Each row is a point on a landscape with many valleys, with its height.
A ball rolls from a point to the lowest of its 3 nearest points, and stops where none of them is lower. Distance is the straight distance between rows; heights are no part of it.
z232: [  0 -20  22   1  36   3 -31 -13   7  21  45 -10 -28 -33 -13  35  28  16
  30 -55]  height 75.0
z974: [-17  -2   5  -5  28  17 -34   4   9   3 -28 -14 -38   8  55  20  18  33
 -14  -5]  height 15.1
z413: [ 34 -22   7 -37  28   9  56  15 -23 -51  -7  -3  -6  37 -13   9 -23  27
  30  -8]  height 26.9
z925: [  8  18  11 -23   5  -4  22   8  -6 -16  11   8  -6 -14 -18 -17   4 -32
   8  -2]  height 38.4
z102: [-15  -8 -12  17  10  10   0   9  23  -4  -2 -43  -7 -15  44 -27 -12  -7
  -9 -17]  height 35.1
z52: [  3 -27  -8  34  33  -3 -32 -28  23  18  -7  -5   0 -18  38  28  48  48
  -4 -25]  height 29.1
z32: [ -4 -20   3 -10  -1  -7 -17 -25  -1  35  -4  15  15  26  12   7  27  -8
 -12  40]  height 46.5
z14: [-17  14 -11   6 -31 -17 -28 -23 -28  31   7 -15  -3  26 -28  -5 -15   5
  12  30]  height 12.8
z245: [ 50   5  -1  -1  -2  17  28  10  21  -4   3  35   8  28 -28 -21  -6  15
  14  18]  height 24.7
z139: [ 44   9 -17   5  -5  -7  33  -7  -6 -19   8  35  12  35 -39 -16  -2  13
  -1  12]  height 17.6
z147: [  2 -40   0   9  31   6 -21 -31  -6  18  -2   0  28  16  47  15   2   3
  -6  11]  height 41.3
z260: [  5 -14  17  10   1  -3 -35  -9  27  31  21  33  20  -5  -5  25  36 -13
  15   4]  height 55.9
z435: [  3 -11  13  -8  30   6 -36  -8  21   5  14 -15  -6 -51  14  15  21 -15
  22 -59]  height 75.7
z188: [ 10   8 -19  13 -51 -10 -16  14 -46 -18 -16   1  11  13 -23 -26  -8  14
  -1  25]  height 51.6
z152: [ -4  -9  11 -11   4  -3   6  -7  23   6  -4  11  20 -16  12   1  16 -36
  -9  -3]  height 60.3
z142: [ 14   8 -32  29 -40 -17  18   8 -35 -40 -29   4  -1  -5 -50  -7 -11  16
  18   7]  height 26.3
z406: [-34  19 -21  15  -2   1   5   7   5   7   0 -55 -17 -21  28 -23 -25   8
  -8  -6]  height 25.5
z252: [ 19   7  10 -38   0 -19  30  14 -23 -27  -2  18  -9   0  -5   5   8 -23
   0 -11]  height 32.1
z538: [-17   0 -23  10 -69 -21  -5   7 -47 -41 -36 -20  -6 -28 -30   5 -25  -5
   6  23]  height 49.9
z818: [-26   3  -3  33  -4  14  19  14  13 -34  -3 -63 -19 -26  24 -21 -28   4
 -10  -8]  height 29.3
z292: [ 24  38 -31  11  -4  -7  23  15   0 -39  -8  22  -5  16 -61  -6 -16   7
  15  -5]  height 33.1
z667: [  6 -15  36 -20  30  -1 -23  18  20   7  27   5   2 -24  -5  11  21 -14
  21 -47]  height 73.8
z503: [  7   2  26 -20  20   2 -52   1  18  36  52   6  -9 -16 -12  34  41  10
  38 -44]  height 74.5
z203: [ 12   5   7 -16 -11  -1  21 -12   3   7  -7  21  -8  15 -32  -3   5 -19
  -7  -3]  height 27.1
z616: [ 35  -5  26 -57  17   5  19  25 -22 -28  -1   1  -4  10   0   5  -2  15
   1 -11]  height 23.4
z523: [ 26   6   4 -22   6 -14  59  14 -23 -40 -10   0 -26  27 -41   0 -19  -7
   9  -3]  height 34.0
z881: [-20   8   0  15  32   7 -42 -17   5  21 -12  -2 -17  13  56  44   7  30
  -7   6]  height 11.7
z179: [-18   4 -19  14  -8   6  39  -3   2 -11 -10 -58  -5 -32  32 -16 -29 -11
 -10 -15]  height 27.5
z151: [-10  -6  48 -31  23   2 -46 -11  10  16   5  23   7 -12 -24  36  30 -11
  22 -24]  height 70.0
z149: [-48  29  -1  13   6 -15  -7  -8   9  48  -2 -22  -3  29   4   8 -18  -9
  11  31]  height 29.2
z668: [ 56  14  15 -46  30  -5  20  20  -8 -23  14  30   4  15   8   4   4   8
  14  -1]  height 32.4
z655: [  4  -7  27 -20  17  -7 -24   5   4  19  20   3   7 -22 -10  29  36  -6
  22 -32]  height 73.0
z54: [ -4   0 -17  -4 -37 -13  30   8 -21 -23  -2 -42   2 -19 -14 -25 -10 -29
  -5  -2]  height 12.7
z933: [  8   8 -24  22 -33  16   9 -10 -23   7 -15  25   7  37 -22 -20   4  12
   3  35]  height 66.7
z246: [-42  -6   5   7   9  25   9  28  29 -46  -7 -35 -28  -9  74   1  -3   8
 -18 -14]  height 59.0
z790: [-42  27   9  22  10  18  -6 -15  33 -11   5 -52 -31   0  40   7 -37   2
 -12  22]  height 28.3
z210: [-13 -18  -2   5  36  14   2  11  33  -8   4  -7  11 -26  34   4   0 -10
  -6 -22]  height 61.8
z103: [ -3 -30  19   3  11   3 -35 -13  18  24  13  34  16 -23  -5  36   9  -7
 -13 -14]  height 44.4
z94: [-13 -32  10  19  27   7 -20  -2  32  25   8   2  19 -25  12  19  25 -13
  -3 -30]  height 13.3
z855: [-19  -2  -8  18   5  21  23  -4  25  -9   9 -20  -3 -30  33 -37 -25  -8
 -21  -4]  height 42.7
z651: [-21  12  -5  14 -31  -9 -16   8 -36 -10  -7 -48   2 -36 -10 -33 -43   2
   1   3]  height 15.9
z136: [-41  26 -14  30   6  16   2  -1  15  10   7 -36  -9  -7  26  -5 -29  11
 -13  13]  height 25.4
z66: [ 14  -6  28 -30  -9   5 -43   0  14  27  23  32  10  11 -26  50  45   4
  17 -17]  height 64.4
z959: [  5 -10  15 -11  19   2  -7   8  35  -7   9   3  30 -46  23   1  -3 -29
   1 -26]  height 63.6
z265: [ 36   7  22 -61   3 -18  13  14 -23 -14  -5  -3  -6 -23  12 -10  -2  -5
   9 -23]  height 27.6
z636: [ 43  28 -33  -5   5  14  30   5 -15 -13 -16  29  -2  13 -52 -20  -3   7
  36   9]  height 25.8
z618: [  1  10 -18  15 -58 -12  26   3 -15 -22 -28  -4 -14 -16 -26 -21 -13 -18
   5  -3]  height 18.1
z955: [ -4 -14 -26  -2 -32  -5  -1 -18  -9  14 -14  -3  10  17  -8 -34   3 -21
 -13  17]  height 41.6
z254: [ -4   5  -9  -8 -33 -10  42  -3 -19 -49 -29  -5 -17  -6 -49  -5  -5 -14
  10  11]  height 23.1
z466: [ -4  -7  -5  12  26   8  27  11  34 -24   9 -15  -5 -50  23  -6  -4 -28
 -20 -34]  height 36.7
z727: [ -2  32 -16   2 -40 -17 -18  -5 -44  15 -12 -36   3 -19 -21 -15 -49   3
  -5  14]  height 10.9
z479: [ 10  24 -35  21 -35  -2 -21 -15 -19   6 -13  27   0  48 -28 -35 -17  23
 -16  36]  height 66.6
z892: [ 57  16  -3  -2  20   7  15   9   8   9  -6  53   9  30 -39   7 -10  22
  15  28]  height 29.0
z294: [ 40   1  12 -26   1 -10  40   5 -27 -24  -6  10   2  16  -9  -6  -2  31
  10  -3]  height 11.9
z798: [ 21 -14  22 -53  16  -3 -17  12 -16 -24  24 -34   3 -47  16  18  17 -13
  -3 -47]  height 31.3
z903: [ -7 -20  -5  32  29  -1 -31 -14  12  30   7  21  21  -9  10  38  53  24
  13 -22]  height 32.8
z860: [-19 -22  -4  16  42   3 -15   2  -4  21   4   4   6   6  57   4   6  21
 -16  13]  height 17.8
z573: [-14  -5 -24  -2 -34 -27  17 -13  -8  -1 -16 -14  -2   8 -17 -12   6 -25
  -1   5]  height 43.9
z848: [-23  -2  18  39  33  -1 -21 -12   4  18 -34  -3 -20  23  65  48   9  47
 -24 -12]  height 15.3
z510: [ 44   0  -1   1  16  19  12  12  19  11   2  74  18  28 -19 -10  15  17
  -1  38]  height 33.0
z731: [-23  -7  -7  26  30  19  -4   3  17   8  -9 -21 -15   0  71   7 -20  13
   0  18]  height 27.4
z168: [ 50   3  -9 -10  22  -5  48  13 -20  -9 -11   9   5  45 -41   0 -12  19
  21   6]  height 27.0
z377: [-21 -12  -5   0  21  18  21  15  40 -27  -2 -42 -10 -47  39 -30   1  -6
 -20 -35]  height 46.6
z5: [ 12  -9   4  -6 -20   6   6  -5  26   5  -3  44  25  21 -11  -6  33  13
   0  29]  height 54.1
z376: [-27  36 -20   9 -18  -2 -16  -8 -17  23   4 -31   3  14  -1 -24 -29  -4
  -6  11]  height 17.5
z723: [-17 -25   5   1  29   4 -19 -17   1  27  12   9  31  -1  28   5  27   5
 -18   2]  height 31.5
z20: [ 12   6  -2  -2  -1  -6  18   2   1 -17  -2  24  -7 -13 -16 -16   0 -48
 -21   7]  height 46.2
z833: [ -7   0   6 -17 -17   1  45  11 -12 -35   6 -18 -13 -31 -13 -26 -17 -38
   1 -15]  height 17.4
z811: [-37  29  -2  23 -26  -6 -19  -5 -18  44  -3 -12  20  22 -18  18 -42  -2
  13  26]  height 11.5
z711: [-42  41  -6  17  25  21  -3 -14  25  28   0 -12 -12  22  23  22 -36  11
 -27  24]  height 26.8
z360: [-28  27 -27  18 -49  -2 -22  11 -36  -2 -35 -12  16  15 -13 -19 -46  -1
   8  44]  height 56.0
z861: [ 44  -6  25 -31   2   2 -12   6  -5   1  21  37  11  -3 -13  19   9   7
  15   2]  height 34.6
z708: [  9  -1 -15 -18 -35   4   6 -12   3   1  10  47   1  16 -11 -23  25 -21
 -16  20]  height 54.4
z35: [ -5 -12 -21   2 -10  -3  26  -1   0  -4   4 -48  -7 -19  15 -38 -10 -26
 -15  -8]  height 21.5
z944: [ 15  -3  17  -9  -6   4 -15   5  40  18  12  61  25  11 -15  23  32  -5
   2  25]  height 61.2
z270: [-37  34  11  26 -35  13 -33  -8 -24  36 -10   4   7  45 -28 -18 -27  -5
   7  50]  height 38.7
z486: [  2   6 -10   9 -41 -16  34   0  -8 -31 -14  15 -11  11 -47 -17  -3 -20
   4  -5]  height 25.3
z452: [  7   6  22 -23   1  -6  26   2  16 -13  -2  30 -13 -10  -7  12  -8 -17
  -2 -11]  height 42.6
z533: [-15  11  14   6   1   7 -20 -10 -26  53   0   3  18  48  19  -2 -14  -3
 -10  52]  height 63.2
z284: [-24   8 -15  11 -11  -4 -22  -2 -37  31  -4 -12  13  18 -11  -4 -28  -9
 -30  17]  height 22.9
z597: [-13 -16   6  36  26 -12 -28 -23  22  29  13  -3 -15 -17  13  29  48  31
  -3 -47]  height 31.4
z634: [ -8   1 -19  11 -53 -12  -1  13 -45 -42 -50   1 -22   5 -43  -1 -29  28
   3  25]  height 40.6
z658: [-31  -3  13  16  40  10   3   1  10  30   3 -12   9  15  42   6 -18  12
  -7  17]  height 22.7
z946: [-14 -24  -5  33  31  12 -44   4  33   7 -17 -17 -16 -14  45  27  33   2
   3 -23]  height 22.8
z631: [-11 -12  -1  11  13   6  -5 -16  11  33  16   1  13  -4  38  10   5  13
  -3   4]  height 28.8
z862: [  5   3  12  -4  23  -7 -44  -7  25  51  37  16   8 -10 -13  60  64  -6
  29 -22]  height 75.2
z600: [ -1   7  -6  -9 -32   4  -2 -18 -38  19 -11   7   7  59 -34 -16  -8   7
 -18  47]  height 62.6
z236: [ 17  10 -35  20 -37  -9  23   5  -6 -21  -7  21  -2  18 -54 -29  10   4
  -9   8]  height 33.2
z190: [ 26   4  41 -38  17  -4 -21  19  -3  -4  19  38   9  -4  -6   9   5  17
  18  -7]  height 45.2
z990: [  1  -3 -12  -3 -36 -13  16 -14   8  -3  -9   2   3   3 -10 -31   7 -29
 -14   0]  height 40.1
z370: [  3 -15  16 -13 -12 -12  -1  -7  21   4   6  38  14   5 -14  -6  12  -8
  -4   9]  height 44.6
z976: [ 25   1   3   5   2   0  22  -1   4 -18  12  46   0  16 -39   0  10   1
   4   5]  height 6.1
z850: [-12 -16 -13   6  12  -5  35  20  27 -36   9 -44 -22 -42  46 -27 -26 -18
 -20 -13]  height 51.3
z827: [ 41  23   7 -35   3  -7  38  12 -18 -37 -15  -2 -15  19 -44  15 -27  16
   5  -2]  height 28.2
z395: [ 45 -14  38 -46  15  -5 -16  18 -13 -28  -2  17  -6  -4  11  18  15  -1
  13 -30]  height 30.5
z387: [-11   1 -16   3 -56 -20  -2  -2 -24  -1  -3 -19  -5   3 -25 -17  -3   6
 -15  16]  height 47.2
z663: [ -8 -11   0  -5 -10  -5  -5 -21  -9  28 -14 -18  10  18   5 -18   0  -7
 -26  13]  height 33.7
z75: [-12 -13  14  35  12  30 -10  10  35 -26   1 -28 -18 -18  70  -1 -18  12
 -27 -22]  height 51.4
z952: [-26 -38   2  16  13  14 -20  -5  18  15  15  -2  28  -3  61  23   0   1
 -11  -6]  height 43.2
z344: [-10 -21   9  18  29 -18 -32 -19  26  47  59   5 -19 -20   4  38  72  19
  25 -45]  height 32.7
z196: [-21 -12  12  14  30   4  -9  15  26 -26  17 -12  -5 -37  29  -3   4 -22
  -3 -37]  height 50.1
z871: [ 21  19  -6   3   1   2  22  30 -59 -53 -17 -13  -2  16 -60   4 -34   9
  30   9]  height 36.2
z914: [ -4  -4 -17 -11 -16 -12 -13 -21 -17  32  -7  11   8  48 -11 -23   5  -2
  -2  53]  height 56.8
z287: [ -7  -2  -1 -19   1   0  34  14  19 -10  15 -16  -2 -40  10 -11  -5 -31
  -8 -19]  height 25.9
z385: [-24   0 -10  18 -10   6   6  -3 -11  19   8 -41  14  -4  25 -20 -22   9
 -15   6]  height 22.2
z165: [ 20   3   2 -35   0  10  17  -5  -7 -10  -1  47  -5   7 -14  -6  12  10
  12   9]  height 7.1

For each start below, name the point where the ball stops.
z600 | z811
z959 | z54
z344 | z94
z210 | z54
z246 | z811
z925 | z294
z377 | z811

Call two points neighbours if one is among the 3 nearest of the other. Go from one point of each pair to the other, from neighbour to neighbour, staying as low as possible. Name the highest point that can't be avoided.
z54 / z94 | z711
z94 / z881 | z946
z294 / z976 | z168
z976 / z860 | z236
z727 / z811 | z376
z727 / z54 | z651
